A landscape with many valleys, sampled at points; each row gives a point and its height.
From any point a ball rolls to the lowest of the 2 points nearest to it. It stops when none of these is lower. Distance is the straight distance between rows; heights are no part of it.
z760: [110 132 200 140 129 153 130 112 128  72  80 111 118 124 158 173 144 121
 150  98 150 149 153 177 165 127 141]  (h 51.6)
z113: [111  96 147 121 136 144 171 143 117 119  97 164 121 152 151 155 137 109
 146  83 156  89 129 143 135 159 156]  (h 12.7)
z535: [129 167 116 138  97  76  67  85 118 118 144 120 151  86 121 127 124 117
  98 163 124 202 158 125 195 122  93]  (h 38.8)
z708: [111  89  99  84 119 115 111 108 146 172 128 114 137 120 123 121  90 155
 151 180 152 117 151 133 117 103  97]  (h 39.8)
z731: [106 104 145 105 144 147 156 146 118 114 127 178 109 136 147 123 144 113
 146  71 141  98 111 148 113 122 132]  (h 19.3)
z239: [133 135  80 136 117 116 106 117 120 132 137 106  83 129 167  98 174 132
 102 109 131 137 134 129 113 149 113]  (h 67.1)
z936: [148 156 168 201 157 107 142 131  93  97  74 128 184 109 119 190 148  74
 126 116 120 143 159 148 190 153 174]  (h 39.6)
z990: [179 133 110 134 164 159 147 158 135 166 218 140 116 130  99 131 137 148
 142 135  99  64  62 141 112  74 119]  (h 52.7)
z263: [139 177 121 228 163 131 160 172  99 114  68 158 126 153 111 144 126  49
  97 112 125 134 127 111 139 183 176]  (h 29.0)
z614: [211 151 114 121 128 156 137 141 123 142 153  72  52 119 119 103 166 171
 119 123 132  99  69 128  69 100 101]  (h 25.4)
z401: [ 97 114 120  77  55 128 106 140 132 119 163 163  72 109 110  88 123 138
 148 101  81 116 146 123 148 135 116]  (h 26.6)
z9: [108 141 115 140 137 129 143 138 116  98 162 179  94 121 130  87 169 121
  74  55 119 118  94 118 137 165 159]  (h 62.2)
z465: [120 152 155 144  90  96 103 111 119  91 163 145 136 100 125 148 135 109
  95  95  96 185 114 140 220 135 125]  (h 25.5)
z17: [114  97 196 104 173 155 141 145 123 142  77 148 145 116 128 136 102 133
 178 121 153 120 140 136  96  79 132]  (h 31.4)
z557: [125 200 153  90 123 174 123 179 145 110 183  97  83 118 110 116 150 144
 133 112 108 100 100 147 153 100 112]  (h 51.3)
z102: [131 158 141 116 180 175 134 145 141 146 221 152 105 114  73  98 156 130
 117 116  96  86  59 126 127  58 136]  (h 47.0)
z587: [123 152 191 143 122 102 122 118 116  81 140 133 140 118 111 166 136  94
  94  73 110 175 111 143 207 123 136]  (h 15.4)
z539: [129 159 141 134 121 117 112 131 168 139 180  96 123 137 145 169 143 151
 131 130 107 149 108 140 217 116 102]  (h 36.0)
z126: [132  95  77 116 134  79 105  98 138 170 122 127 164 125  99  81 109 136
 104 163 127 133 164 101  88 122 103]  (h 39.1)
z673: [107 182 150 126 117 161 102 130 132 107 123  60  89 119 172 125 146 138
 152 141 139 146 153 178 143 120 105]  (h 24.4)
z922: [ 73  50  84  77 104 114 152 106 135 142  83 108 162 114 132  93  90 124
  93 157 167 121 169 160  58 133 120]  (h 59.7)
z908: [177 188 144 127 166 183 128 157 129 127 194 109  75 102  97  78 164 157
 102 115 101  98  78 143 117  69 136]  (h 48.6)
z441: [112 156 162 154 124 122 116 102 157  86 138  80 132 141 173 169 152 133
 126 126 136 163 131 174 189 135 113]  (h 46.4)
z112: [185 196 122 125 115 138  98 126 132 131 132 102  63 103  97  97 150 179
 103 135  98 128 123  85 108 130  94]  (h 33.3)
z625: [119 136  79 143 131 138 152 146 133 112 182 162  79 130 159  78 189 118
  76  66 122  97  96 131 127 169 157]  (h 63.8)
z463: [133  94 160 132 125 149 154 116 144 121  81 122 156 167 168 216  98 111
 177 110 161  85 158 130 148 132 153]  (h 10.5)
z457: [106  99 143  65  67 154 130 133 133 133 132 114  66 136 171 112 112 142
 170 113 144 105 140 171 106 121 117]  (h 56.4)
z599: [127 171 213 149 192 148 129 148 137 107 143 142 150 108 108 131 145 117
  99  86 112 142 106 126 175  83 118]  (h 35.0)
z938: [131 123 169 153 160 138 144 131 109 115  52 129 165 163 159 164 124  99
 150 129 148 116 152 129 121 138 137]  (h 16.9)
z562: [ 94  86 121 132 122 104 134 110 102 126  61 146 190 132 112 152  59  92
 131 155 158 121 162 109 113 165 171]  (h 27.6)
z875: [126 120 112 138 139 113 133 128 123 133 116 140 184 172 153 120 108 105
 144 160 133 119 128 106  90 130 109]  (h 27.7)
z120: [118 137  99 169 151 130 170 143 105 109 126 157 120 138 179  93 167 100
  90  89 139 123 103 130  70 182 156]  (h 39.5)
z356: [204 178 126 120 125 169 134 163 108 114 159  80  64  96  88  97 152 182
 127 140 124 113  83 124  85  95 109]  (h 27.1)
z442: [172 140  87 110 115 140 140 148 156 167 208 103  76 146 124 145 155 156
 147 120 109  75  69 134 153 106 110]  (h 25.3)
z554: [120  77 116 119 116 132 167 160 104 140  87 192 162 165  69 110  87  89
 158 124 108  94 118  91  72 139 137]  (h 51.0)
z281: [ 99 147 129 131  61 108 113 111 125  68 142 115  98 109 164 148 148 112
 117 103 127 167 137 171 182 167 144]  (h 59.2)
z292: [117 122 173 124 159 146 120 129 150 150 123 128 166 118 143 151  95 157
 167 164 136 147 127 133 139  80 112]  (h 47.1)
z178: [119 149 144 142 159 132 128 135 140 104 156 145 135 134 151 124 160 119
 104  91 113 142 101 135 161 124 122]  (h 42.1)
z83: [155 194 130 206 177 120 156 150 124  78 114 127 157 169 143 139 159  85
  72  86 119 116  94 134 157 184 183]  (h 50.2)
z203: [116 103  99 166 107 117 133 152  93 138  68 177 156 159  77 150  63  83
 137 164 127 130 148  81 140 177 161]  (h 32.4)
z358: [ 93  87  86 126  91  99  89  89 125 140 138 166 141 100  94 113 111 127
 116 137 115 170 140  98 153 161 133]  (h 43.1)
z605: [132 130 208 125 196 165 153 153 118 134  77 150 169 129 124 155 115 119
 178 112 128 113 124 134 119  80 114]  (h 26.9)
z652: [ 92  84  94 128 104  86 123 103 112 135 119 187 164 103 100 147 100 114
 138 133 113 148 136  92 166 170 158]  (h 39.4)
z144: [126 120 121  87 105 140  95 117 141 163 132  91 127  99 123 142  84 182
 161 200 165 136 162 131 132  93  99]  (h 42.5)
z995: [105  91 147 125 109 115 141  92 147 120  95 123 161 161 177 203  98 127
 168 135 170 111 161 137 153 146 148]  (h 15.0)
z895: [191  78  92 113 122 102 136 138 144 187 167 124 121 123  59 124 126 127
 146 175  96  83 101 110  16  90 106]  (h 59.3)
z355: [111 112 112 171 128 121 136 146  86 136  42 144 157 142  94 162  69  74
 137 151 146 134 165 112 125 171 180]  (h 30.3)
z364: [104  43  82  74  94 102 142 128 156 181 140 138 121 132  67  89 116 138
 143 136  88 108 133 126  52  90 117]  (h 64.6)
z353: [100  65 178  91 160 152 148 139 113 136  80 162 146 121 120 105  94 118
 152 102 127 121 136 132  77  87 138]  (h 35.1)
z211: [119 112 125 148 154 135 177 163  93 116  88 161 112 122 152 102 144  85
 107  75 149 117 118 133  67 183 167]  (h 35.8)
z970: [ 85  78 126  80 111 130 114 131 114 126  82 103 103 105 117  45 111 130
 121 133 131 152 157 150  55 106 110]  (h 60.1)
z147: [ 90  79 145 107 130 118 129  73 138 111  63 109 180 118 162 160  71 116
 148 148 195 137 183 152 121 120 159]  (h 22.1)
z541: [ 85  79  86 126 113  96 114 102 117 137 109 154 134  94 108  98 113 117
 110 129 132 171 150 125 107 170 146]  (h 46.6)
z160: [125  65  78  74 102 106 141 116 144 166 101  90 138 123 133  84 119 119
  98 168 155 107 156 148  55 126 104]  (h 57.5)
z204: [131 122 121 108 128 134 158 131 153 147 168 134 122 194 184 171 140 132
 168 115 128  80  95 159 144 134 116]  (h 26.0)
z354: [142 174 113 198 144 105 127 135 107  99 115 175 178 132 125 141 140  89
  81 121  94 154 107  86 155 163 163]  (h 30.8)
z619: [142 145  84 116 123  88  89  91 146 146 136 102 126 121 144 138 131 155
 114 169 151 133 150 115 162 132  96]  (h 52.1)
z963: [144 171 123 119 100 130  93 136 160 134 156  62  88 146 153 160 153 152
 126 136 124 132 121 149 190 138 102]  (h 30.5)
z785: [ 76  97 119  84  47 127 116 126 131 114 163 189  77 105 111 130 101 127
 147 106  97 123 136 116 176 152 142]  (h 31.7)
z976: [115 120 124 144 126 121 152 112 132  98 124 112 144 172 199 185 145 126
 143 124 162 118 132 156 149 174 153]  (h 52.0)
z13: [113  61 109 105 112 111 161 140 122 153 126 167 163 157  96  97  96 108
 164 150 100 104 125 104  45 123 125]  (h 47.8)
z392: [192 143  88 107 125 105 107  85 147 158 130 104  99 119  74  93 131 195
  90 166 155 146 131  69  88 122  91]  (h 25.2)
z741: [169 128  96 120 119 129 130 128 132 155 155 101  63 134 136  93 172 145
 119 114 119 102  95 122  84 112  96]  (h 21.9)
z182: [139 143 163 187 155 134 156 132 111  97  70 104 167 146 136 202 142  81
 136 111 132 120 166 157 184 173 168]  (h 42.0)
z725: [106 105  60 144  96  80 134 117 124 143 124 179 180 145  84 104  85 113
 117 166 124 137 153  78 106 178 148]  (h 28.4)
z61: [ 99  93 141 131 146 128 140 125  89 112  77 146 142 109 139 106 118 115
 122 113 142 154 138 128  82 165 158]  (h 65.1)
z835: [126 187 166 106 157 167 123 161 146 124 206 145 108 117  94  96 152 126
  93 100  93 112  76 131 175  74 127]  (h 44.0)
z250: [141 134 149 118 142 145 167 146 151 121 135 126 159 208 168 179 129 114
 172 114 130  81 100 140 145 132 118]  (h 31.2)
z11: [159 111  81  98  93 121 134 126 151 179 177 114  69 146 121 147 140 165
 166 141 121  92  96 114 133 118  88]  (h 21.0)
z165: [179 138 132  89 121 160 114 157 106 138 117  61  84  94 101 110 137 179
 158 171 153 128 122 130  70  92  98]  (h 31.3)
z360: [110 166 178 136 125 142  95 112 134  71 111  78 111 110 165 122 145 119
 139 133 139 169 149 183 138 126 104]  (h 20.7)
z318: [146 165 118 117  85 118  87 117 146 154 169  99 105 106 108 162 116 168
 122 171 120 149 146 107 202 123  84]  (h 46.9)
z367: [ 94 104  83 147 105  99 129 125 119 133 157 182 120 121 133 114 139 131
 113 107 105 140 120  99 141 181 152]  (h 25.0)
z878: [126  98 156 126 125 155 176 128 121 116  82 137 134 160 158 202 122 101
 163  81 155  66 156 151 156 149 167]  (h 4.2)
z634: [142 142  71 141 145  75  92  86 123 127 121 111 154 109 155 101 132 122
  82 166 167 148 170 124 116 153 117]  (h 56.0)
z906: [134 163  84 204 119  85 116  98 116 122 150 185 181 125 131 139 126 100
  76 141  94 165 119  71 170 182 165]  (h 24.9)
z592: [129 175 159  98 113 177 129 173 168 116 190  80 101 139 137 155 136 150
 155 124 123 102 101 176 190 104 122]  (h 52.9)
z490: [127 130 186 110 144 152 166 131 166 130 128 133 146 190 155 207 127 128
 174  95 140  74 122 156 181 121 140]  (h 36.4)
z861: [112 135 109 145  91 109 130 106 152  85 158  99 110 147 176 170 160 113
 108 103 142 149 117 165 199 182 142]  (h 56.6)
z8: [ 90  40  97  91  98 111 163 138 128 154 104 152 153 137 104  94 106 110
 133 126 113 110 138 126  38 132 131]  (h 44.7)
z208: [145 133  95  98 123 135 155 142 174 154 197 105  90 183 167 157 161 142
 147 109 122  72  76 157 156 120 118]  (h 21.5)
z230: [133 162 153 154 170 134 136 139 147  94 181 142 142 147 130 118 174  98
  48  58 115 118  87 125 179 143 172]  (h 56.5)
z753: [119 121 135 137 152 115 137 118 119 119  97 116 175 164 181 143 124 113
 142 133 153 135 134 138 100 143 132]  (h 22.2)
z821: [144 136 199 153 197 140 138 153 100 125  42 137 179 143 130 151 124  91
 168 116 133 118 158 131 113 103 132]  (h 21.7)
z4: [167 107 117  88 123 137 121 130 125 163 110  65  95 100 113 100 127 166
 142 184 162 129 132 145  55  90  88]  (h 33.0)
z301: [ 90  91  99 114 109 102 133 109 115 127 109 137 150 129 162 138  98 121
 129 142 157 137 144 133 114 179 160]  (h 51.5)
z947: [140  64  60  78  79 101 126 109 134 154 114  83  97 125 135  82 154 131
  92 135 159 117 144 119  55 159  99]  (h 55.2)
z737: [ 93  74 141 100  77 136 145 113 139 125 112 178 106 124 149 185 101 122
 160  87 138  96 138 123 179 145 176]  (h 42.6)
z912: [186 164 109 175 168 112 105 104 134 172 144 132 162 137 127  85 141 152
 100 173  98 135 128  91  85  96 109]  (h 46.2)
z72: [124 130  64 165 114  94 110  98 123 137 138 176 180 154 119 114 108 112
 107 174 117 148 154  72 123 171 150]  (h 23.7)
z15: [136 149 179 189 173 101 133 124  94  86  85 136 174 100 118 159 163  86
 103 105 117 165 130 131 183 134 150]  (h 36.3)
z413: [104 104 104 153 105  88 131 132 106 137 101 205 174 126  80 159  90 100
 135 149 105 134 133  65 157 186 161]  (h 35.7)
z97: [114  89 126  52  67 159 136 155 143 152 150 111  62 119 125  98 105 145
 185 125 128  90 131 157  85  99 109]  (h 56.3)
z342: [135 170 131 137 127 114  76 100 127 122 129  98 123  96 133 105 133 130
 107 160 125 178 160 123 160 109  89]  (h 43.9)
z719: [ 94  75 146 110  99 130 125  80 134 103  78 112 136 117 169 178  85 128
 161 120 189 134 169 146 144 138 167]  (h 19.1)
z467: [130 155 133 101  82 141  87 135 138 148 152  83 110  99 117 162  93 186
 159 182 138 151 163 124 176 107 102]  (h 44.4)
z269: [144 131  92 101  80 135 125 143 133 131 158 130  45 131 112  83 161 148
 133 103 105 104 121 123 121 128  98]  (h 17.5)
z108: [132 114 144 120 155 152 121 143 122 165 142 106 150 106 132 140 105 165
 180 191 152 144 126 143 105  68 109]  (h 50.3)
z487: [ 96 129 124 155 118 110  93  97 109  87 118 118 115 104 165 118 145 114
 111 120 152 180 144 154 136 151 146]  (h 61.2)
z816: [114 126 145 111 148 149  89 136 119 142 123 111 126  84  76  60 104 159
 133 157 113 172 154 122  87  68  98]  (h 67.7)
z231: [104  74 150 120 107 122 139 121 131 134 102 174 154 143 138 192  99 124
 163 102 129 100 144 103 176 140 160]  (h 46.7)
z777: [ 91  80 139 119 130 117 123  94 113 132  42 134 189 110 137 155  70 117
 140 144 167 135 170 128 119 138 157]  (h 24.8)
z637: [125 139 156 101  94 178 116 170 131 132 162 102 116  99 117 157 108 186
 198 164 130 126 127 142 153  72 118]  (h 47.4)
z939: [123 176 202 123 160 164 119 174 136 109 184 137 129 103  97 120 135 132
 111 109 107 141  92 139 179  68 119]  (h 40.3)
z992: [150 146  90 120  95  90  72  80 151 151 159 109 124 121 132 156 133 154
 108 167 131 142 152  91 206 132  92]  (h 49.9)
z28: [ 96  91 113 126  97 125 149 105 122 108 110 116 123 145 200 163 118 118
 145 126 179 137 142 156 117 183 170]  (h 53.8)
z87: [105 129 111 136 112 119 149 106 163 104 145  92 127 182 187 189 155 127
 135 110 136 116 118 163 196 168 135]  (h 54.2)
z103: [105 135 118 148 108 106 128 103 107  79 116 134 114 101 150 148 157 105
 104 109 142 188 122 148 173 177 169]  (h 61.8)
z390: [143 172 115 221 144 118 148 154  92 110  85 178 139 144 110 133 109  79
  78 129 108 138 110  77 128 186 170]  (h 32.5)
z418: [131 142 151 173 163 129 150 154  89 104  66 154 156 148 131 152 140  87
 129 110 130 116 140 128 132 165 153]  (h 22.3)
z640: [119 127 128 172 163 141 172 180  88 120  39 147 127 122 132 111 117  66
 112 106 146 129 140 131  48 188 165]  (h 32.2)
z282: [133 154 123 208 153 141 150 176  84 109  59 154 127 142 109 158 117  59
 129 126 134 119 156 136 140 169 168]  (h 26.2)
z198: [ 86  55 136 108 133 130 155 115 106 121  44 128 166 103 137 104  88 108
 110 123 160 148 154 141  67 148 156]  (h 63.3)
z540: [114 134 176 106 121 166 136 150 150 133 165 132 115 119 136 168 113 156
 177 132 128 116 112 152 172  78 120]  (h 50.0)
z254: [217 102  90 136 138 109 138 120 131 181 159 101 122 128  76 119 131 144
 122 191 113  95 104 100  21  88 107]  (h 57.7)
z58: [139 166 147 147 167 148 141 152 151 146 189 138 155 147 140 144 136 139
 144 120  97 104  81 130 159  88 123]  (h 54.3)
z765: [144 159 106 174 165 119 121 115 120 119 127 103 141 147 196  95 173 125
  96 124 131 144 129 134  90 130 120]  (h 70.5)
z260: [166 169 123 136 184 152 140 154 145 164 220 143 136 127 102 129 141 150
 130 134  85  84  63 128 151  73 134]  (h 50.4)
z200: [137 166 142 128 120 142 105 155 152 145 188 106 115 116 118 152 137 170
 137 148 105 134 104 130 197  89 103]  (h 41.3)
z480: [ 76 100 148 110 151 133  96  99 107 125  76 120 160  93 111  74  87 137
 125 146 139 171 157 142  88  98 118]  (h 63.6)
z406: [ 85  71 133  92 140 131 125 108 113 131  79 100 149 103 126  68 104 130
 118 140 150 169 170 154  46 102 111]  (h 61.7)
z459: [136 161  96 183 143 131 170 166 108  99 132 149 132 180 173 124 143  95
  92 100 134 110  87 125  95 195 164]  (h 43.0)
z234: [181 125  89  93 106 112 121 103 144 163 151 109  84 115  47 122 122 200
 126 169 151 131 115  78  85 122  95]  (h 20.9)
z987: [ 93 127 175 107  98 159 129 112 144  85 102 118 102 132 162 154 117 128
 159  98 153 134 150 168 160 128 142]  (h 53.5)
z606: [142 183 113 197 150 137 180 157 121 105 118 147 124 176 147 149 141  80
  91  89 133 110  99 119 132 207 181]  (h 46.5)
z299: [154 126  65 127 133  63  74  72 135 145 128 121 129 111 132 113 127 142
  92 165 157 141 172  94 144 146  96]  (h 54.1)
z888: [ 95  51 164  91 140 151 156 133 115 129  75 142 147 115 135  80 114 106
 137 108 127 121 129 159  39  96 130]  (h 38.1)
z658: [143  95 104 105 138 122 116 124 133 175 133  91 126 108 115  92 117 158
 152 172 143 141 134 130  72  90  94]  (h 35.9)
z496: [122 130  79 168 112  99 122 113 116 131 142 180 158 139 131 136 125 111
 113 131 101 148 126  84 139 176 146]  (h 17.8)
z94: [171 156 110 153 186 130 117 119 117 168 140  97 156 121 134 113 137 155
 131 186 136 135 123 110  87  87 106]  (h 49.8)
z373: [105 147 170 146 168 141 115 120 125  94  98 119 127 121 162 118 148 123
 126 109 145 167 135 157 130 115 121]  (h 14.0)
z493: [138 127  97  61  55 108  93  98 149 152 130 111  75 115  62 111 105 172
 147 144 109 129 146  81 116 144  89]  (h 48.2)
z572: [106 148 226 106 141 171 125 143 119  75 107 155 115 104 122 125 127 109
 134  95 126 133 134 149 154 103 121]  (h 25.7)
z676: [103 120 107  87  78 136 121 154 126 120 162 175  57 122 100  58 152 140
 134  84  94 105 139 117 106 129 126]  (h 22.0)
z244: [146 134 114 130 164 127 115 125 130 173 138  97 176 110 121 131 103 162
 154 209 160 133 142 123 112  84  95]  (h 52.5)
z654: [101 118 165 117 163 143  94 119 115 141 104 113 146  79 116  87  96 154
 145 175 134 178 154 135 108  75 101]  (h 65.7)
z486: [ 96  64 169 101 112 149 125 106 119 128  55 149 138  94 122 170  85 120
 171  89 149 115 166 129 139 106 171]  (h 51.8)
z607: [122  91  87 153 108 122 156 160 112 137 110 175 153 184 104 116  91  91
 134 137 128 117 119  90  88 170 143]  (h 53.9)
z492: [119 139 146 164 161 115 134 144 111 101 110 165 158 132 146 145 153 106
 117  97 120 137 114 121 147 152 146]  (h 27.9)
z50: [166 212 152 146 130 146  90 158 130 128 170  90 100  90 109 101 146 155
  90 118  83 143 121 121 155 100 108]  (h 42.2)
z794: [152 155 133 123 121 184 111 178 127 138 180 105 118  92  98 147 128 185
 163 160 113 126 120 136 169  63 102]  (h 45.2)
z701: [139  93  64  93 124  66 112  89 159 179 114 122 150 118  78 102  92 158
 107 176 151 115 176 116 101 129  88]  (h 42.4)
z555: [142 171 173 164 186 131 144 134 163 114 134 108 184 179 158 174 138 116
 135 117 110 127 103 142 183 122 125]  (h 40.1)
z123: [107 159 172  79  80 164 130 152 169 110 192 117  92 148 136 165 122 131
 143 108 110 103 112 155 211 116 121]  (h 54.4)
z761: [106 133 168 135 123 125 124 120 160 116 148 120 135 155 160 185 131 137
 135 114 123 137 120 142 201 124 115]  (h 41.9)
z984: [152 168 166 174 181 143 153 152 130  91 100 118 175 193 147 170 142 105
 133 107 124 117 116 130 155 146 128]  (h 44.6)
z93: [116 167 140 138 141 139 136 131 124  93 185 180 112 132 114  94 170 105
  31  54  94 126  89 106 175 140 171]  (h 59.4)
z677: [ 91 142 189  82 102 160 133 152 154 111 178 155 103 121 110 156 108 145
 164 109 109 108 110 142 196  90 119]  (h 52.3)
z713: [193 137 102 145 154 129 142 137 130 171 187 123 112 136 121 121 147 146
 140 155  95  81  72 128  79  85 116]  (h 54.5)
z729: [164 209 160 142 160 173 110 168 128 118 183 120 101  84  86  81 149 155
  93 117  92 132  99 130 130  68 123]  (h 46.3)
z158: [127  87 109  63  84 135 122 138 131 153 125 106  64 124 105  84 127 150
 160 132 115 111 133 138  74 109  96]  (h 55.3)
z489: [105 115 106 123 112 115 141 137 136 118 163 176 108 142 142 133 153 128
 124  86 111 115 100 114 170 162 139]  (h 31.9)
z921: [ 88 109 158  88  70 168 134 115 152 104 126 118  86 152 180 155 108 136
 178 100 159 118 140 167 139 113 137]  (h 55.0)
z90: [118  94  54 111 116  81 130 104 141 165 140 158 182 149  94  85 109 125
 103 174 117 119 161  89  77 141 126]  (h 34.5)
z288: [117 142 152 174 158 111 132 125  93  82 105 168 147  89 128 142 161  96
  96  96 119 163 116 123 162 155 162]  (h 32.3)
z961: [ 86 106  76 143 128  77 119 100 110 125 112 147 164 113 136 109 105 112
 106 151 153 161 153 113 104 183 151]  (h 48.9)
z38: [172 172 129 190 180 134 112 123 127 148 145 151 180 147 124  79 133 139
 102 160  75 133 108 100  93  78 127]  (h 42.3)
z404: [173 175 128 113 106 154 106 160 116 129 142  74  81  91  98 119 136 190
 157 161 135 122 124 111 106 105 101]  (h 29.5)
z792: [109 131 154 150 119 123 131  86 137  76  97 103 136 133 167 184 142 120
 131 129 159 163 142 173 183 151 146]  (h 49.2)
z283: [115 144 134 110 128 143 130 136 145 123 173 143  99 157 149 131 156 132
 120  87 119 103  91 138 168 120 126]  (h 37.5)
z531: [122 138 176 168 173 111 109 111 101 107  81 152 189 110 126 143 136  99
 124 131 114 173 147 109 149 115 138]  (h 40.0)
z594: [123 143 133 135  91  93  86  98 126 121 161 143 150 101 117 146 123 121
 107 130 102 185 137 115 203 126 103]  (h 33.1)
z809: [ 77  64 111  90 130 117 145 103 112 134  65 121 195 119 126 104  73 116
 106 155 160 135 162 141  69 140 137]  (h 61.6)
z121: [146  67  99  99 108 112 141 131 145 203 173 138 135 144  81 128 106 137
 179 177  98  95 108 124  58  85 105]  (h 61.3)
z734: [136  52  80  76 102  99 145 116 160 196 147 124 128 126  63 125 101 148
 155 180 106 104 135 127  54  84  96]  (h 62.8)
z967: [151 151 156 177 157 154 165 144 121  95  72 106 168 198 147 199 140  89
 145 112 146  92 159 155 163 168 148]  (h 44.2)
z941: [138 159  78 153 124  85  88  73 126 102 123  82 121 111 173 110 165 123
  78 144 177 166 158 145 147 165 123]  (h 58.1)
z945: [106 168 234 121 178 163 129 148 110  91 120 155 119  98  91 124 142 108
 111  78 124 129 124 134 173  84 120]  (h 29.8)
z332: [151 194 156 101 166 192 132 177 138 115 196  97  78 126 114  94 158 135
 122 107 127  93  72 166 127  85 130]  (h 50.1)
z257: [185 217 129 126 113 145 106 133 141 128 154  92  72 110 107  99 151 165
  81 104  75 132 109  96 151 124 108]  (h 37.8)
z324: [104 115 189 128 157 137 117 125 111  98  91 155 131 110 142 115 137 122
 141  96 133 158 140 136 132 107 129]  (h 20.1)
z31: [145  94  66  79  77 102 107 106 137 156 137 115  67 137  82  88 133 170
 129 129 121 118 143  90  94 144  89]  (h 51.1)
z498: [ 80  80 107 101  62 113 132 112 131 127 143 176 102 118 144 160 109 132
 148 109 123 126 122 111 176 166 152]  (h 37.1)
z437: [157 166 144 166 185 136 136 140 130 147 152 152 164 137 133  96 134 125
 144 149  99 128  95 113  88  81 118]  (h 37.6)
z589: [136 136 127 154 162 118 140 133 118 147 131 149 163 155 151  99 133 116
 147 131 111 126 109 105  85 106 115]  (h 32.7)
z909: [226 127  98 154 154 128 137 134 110 178 174  90 128 125 108 136 148 169
 131 179 124  99  89 102  60  86 113]  (h 56.2)
z382: [117 141 101 131 107 108  90  92 109  88 110  89 106 108 164 101 147 116
 104 145 172 165 170 155 140 163 133]  (h 59.6)
z444: [ 83  88 145  84 111 155 121 139 119 120 118 138  88 111 128  64 122 132
 153 110 126 136 145 139  83 107 122]  (h 58.4)
z243: [ 98  64 130 101 126 135 166 150 108 139  92 147 158 132 132  83 118  90
 127 124 131 123 124 129  27 140 128]  (h 41.4)
z110: [133 122  95 136 141 110 108 110 126 138 134 114 134 136 174 106 148 130
 124 135 134 147 138 124 111 128 109]  (h 68.7)
z313: [187  97  83  82  90 117 133 113 143 175 164 102  61 131  82 148 134 181
 155 160 141 106  89  97  88 118  85]  (h 17.0)
z284: [167 175 106 199 170 125 136 130 112 125 135 120 165 167 187  70 167 118
  70 126 110 128 120 124  73 142 141]  (h 72.2)
z428: [139 171 179 169 170 112 124 126 160 121 164 101 184 143 150 175 136 128
 124 129 119 157 110 142 203 120 109]  (h 33.9)
z46: [129 144 127 183 159 149 170 183  87 137  50 163 108 136 106 133 110  45
 123 117 144  99 160 136  91 173 174]  (h 29.1)
z588: [ 92  76 159 125 108 121 126 113 116 119  70 164 152  96 117 174  98 114
 156 103 137 134 153 110 172 126 168]  (h 49.7)
z925: [110 129 164 142 169 119 108 118 125 138 111 147 177 119 138 145 110 133
 153 150 119 161 133 100 147 100 113]  (h 43.6)
z42: [157 101  90  68  73 109 123 109 140 141 116  83  65 125 101  84 136 153
 105 141 144 121 130 110  56 146  95]  (h 53.3)
z663: [129 142  70 144 117 130 135 135 135 112 163 120  79 149 175 107 195 135
  90  82 123 111 107 145 135 170 137]  (h 65.4)
z869: [140 158 200 151 155 115 130 124 140  91 134 110 175 131 125 172 145 106
 104  91 112 157 112 152 219 117 125]  (h 25.1)
z671: [152 194 132 105 108 156 108 145 144 124 149  58  79 127 150 141 145 161
 143 127 119 123 128 156 154 126  98]  (h 27.8)
z228: [141 167 140 186 172 130 158 140 124  86 146 141 145 135 144 140 177  96
  70  76 117 135  92 136 162 175 182]  (h 53.2)
z357: [115  86 115  94 106 132 122 131 131 148 136 142  87 109 101  63 121 140
 142 115 104 128 137 130  70 100 107]  (h 56.8)
z769: [175 156  98 120 125 128  97  99 124 142 133  99  83 113  93  84 141 167
  98 141 126 140 137  82  97 118  91]  (h 29.2)
z899: [137 104  84  67  91  98  98  92 158 163 124 112 110 113  60  98  94 174
 127 173 143 125 173 105 116 123  86]  (h 45.3)

Where does a ball stop that starts at each point below?
z554 -> z938
z198 -> z496
z102 -> z373
z557 -> z313
z108 -> z418
z358 -> z878
z634 -> z269
